Each row is a point on a landscape with many peaks, with its height.
A climber steps from a point to whichever of its 6 nearest points has the largest rise for the distance, and stops where none of them is higher. Distance is the straight distance between rows; heights are no part of it.
Q_985: [158 139 139 129 142  83 157 136]  height 585
Q_290: [142 150 143 117 107 113 156 138]  height 529
Q_166: [ 81  91 119 117 102 185  93 108]  height 688
Q_403: [133  85 154 103 112  78 115 100]  height 620
Q_246: [168 170  88 153 174  86 127 155]  height 542
Q_868: [109 136 151 143 118 190 160 146]  height 689
Q_220: [141 142 163 132 125 120 146 134]  height 593
Q_848: [127  60 138 111 132  70  98  95]  height 618
Q_387: [107  99 153 111 114 118  85  94]  height 632
Q_258: [129 114 161 122 119  97 133 110]  height 611
Q_347: [151 184  66 135 152 120 121 156]  height 82
Q_928: [158 155 138 140 154 102 144 146]  height 576
Q_624: [174 119 136 143 161  64 166 139]  height 524
Q_901: [160 183  98 149 167 115 125 151]  height 558
Q_575: [ 82  88 126 121  90 197 119 117]  height 686
Q_81: [ 97 118 147 125  94 164 138 117]  height 673
Q_443: [144 131 157 123 121  97 149 125]  height 603
Q_659: [123 165 121 145 130 172 158 160]  height 569
Q_338: [175 167  85 141 165  89 132 154]  height 473
Q_189: [124  84 121  89 109  90  70  89]  height 622
Q_977: [144 177 120 140 146 146 144 152]  height 538
Q_42: [114 117 152 102  93 124 123 106]  height 596
Q_669: [176 157  74 143 174  75 130 160]  height 400
Q_841: [164 175  62 138 157  86 120 152]  height 221
Q_248: [101 122 160 130 103 162 137 118]  height 643
Q_233: [170 149 131 124 139  94 151 143]  height 455
Q_780: [ 95 106 143 114  97 154  97 102]  height 614
Q_501: [133  85 166 125 131  73 124 107]  height 613
Q_64: [ 95  95 115 106 113 169  63  84]  height 687
Q_336: [147 186  92 137 142 145 139 157]  height 435
Q_221: [ 69  78 129 132 117 192  88 106]  height 685
Q_15: [141  99 157 115 128  71 141 124]  height 602
Q_363: [146 190  92 150 155 138 128 157]  height 548
Q_245: [114 137 162 128 111 149 146 131]  height 616
Q_460: [154  88 144 111 121  60 150 124]  height 560
Q_530: [170 134 138 129 152  74 161 141]  height 567
Q_896: [ 82 101 145 133 103 193 135 121]  height 703
Q_517: [153 162 133 128 129 113 155 147]  height 554
Q_938: [168 157 126 147 168  84 150 148]  height 570
Q_869: [113 150 151 151 131 178 155 153]  height 627
Q_769: [158 168 119 130 132 116 152 152]  height 429
Q_864: [129 102 147 106  99  93 121 105]  height 617
Q_909: [ 87  92  99 110 102 184  72  94]  height 715
Q_674: [ 94 127 157 137 111 174 147 135]  height 691
Q_4: [ 83  80 112 114  96 191  99 114]  height 701
Q_706: [100 103 132 101  97 141  97  92]  height 623
Q_106: [142 180 125 155 150 140 137 147]  height 568
Q_424: [137  59 123  97 117  64  95  90]  height 619
Q_801: [126 169 115 165 154 185 152 156]  height 515
Q_152: [ 99 123 137 126  98 187 160 139]  height 755
Q_600: [158 127 146 114 112  90 155 135]  height 522
Q_209: [103  99 136 114 110 126  76  87]  height 644
Q_635: [130 166 117 137 120 176 164 156]  height 561
Q_345: [ 76  87 114 120 119 186  70  92]  height 700
Q_805: [177 142  84 137 182  66 153 154]  height 20
Q_167: [133  86 158 115 124  73 106 106]  height 615
Q_738: [167 149  61 144 185  60 116 157]  height 307
Q_401: [137 154 141 125 114 153 160 139]  height 528
Q_700: [ 77  83  99 131 133 199  60  92]  height 690
Q_955: [140 183  75 148 140 168 142 161]  height 521
Q_542: [126 174  90 153 146 186 154 169]  height 541
Q_213: [124  73 139 110 134  76  85  84]  height 621
Q_449: [132 108 164 110 110  87 128 113]  height 612
Q_553: [175 148  80 148 176  64 137 152]  height 341
Q_806: [129 164 150 142 134 148 152 141]  height 580
Q_228: [ 91 107 140 111  90 172 138 120]  height 706
Q_825: [108 120 166 119 104 135 125 106]  height 597
Q_122: [118  89 139 107 108 103  93  93]  height 628
Q_823: [133 189 101 149 159 158 138 159]  height 557
Q_95: [169 122 132 120 142  70 164 147]  height 710
Q_94: [ 84  94 142 121 108 168  96  97]  height 661
Q_994: [ 90 128 155 151 126 189 147 136]  height 559
Q_883: [ 82 102 151 141 112 189 127 123]  height 652

Two climbers start at each pair of points below. Name the first point that both come to, or write never.
Q_387 and Q_403 | Q_209
Q_823 and Q_336 | Q_106
Q_449 and Q_864 | Q_122
Q_363 and Q_220 | Q_152
Q_221 and Q_869 | never
Q_901 and Q_542 | Q_869
Q_167 and Q_213 | Q_122
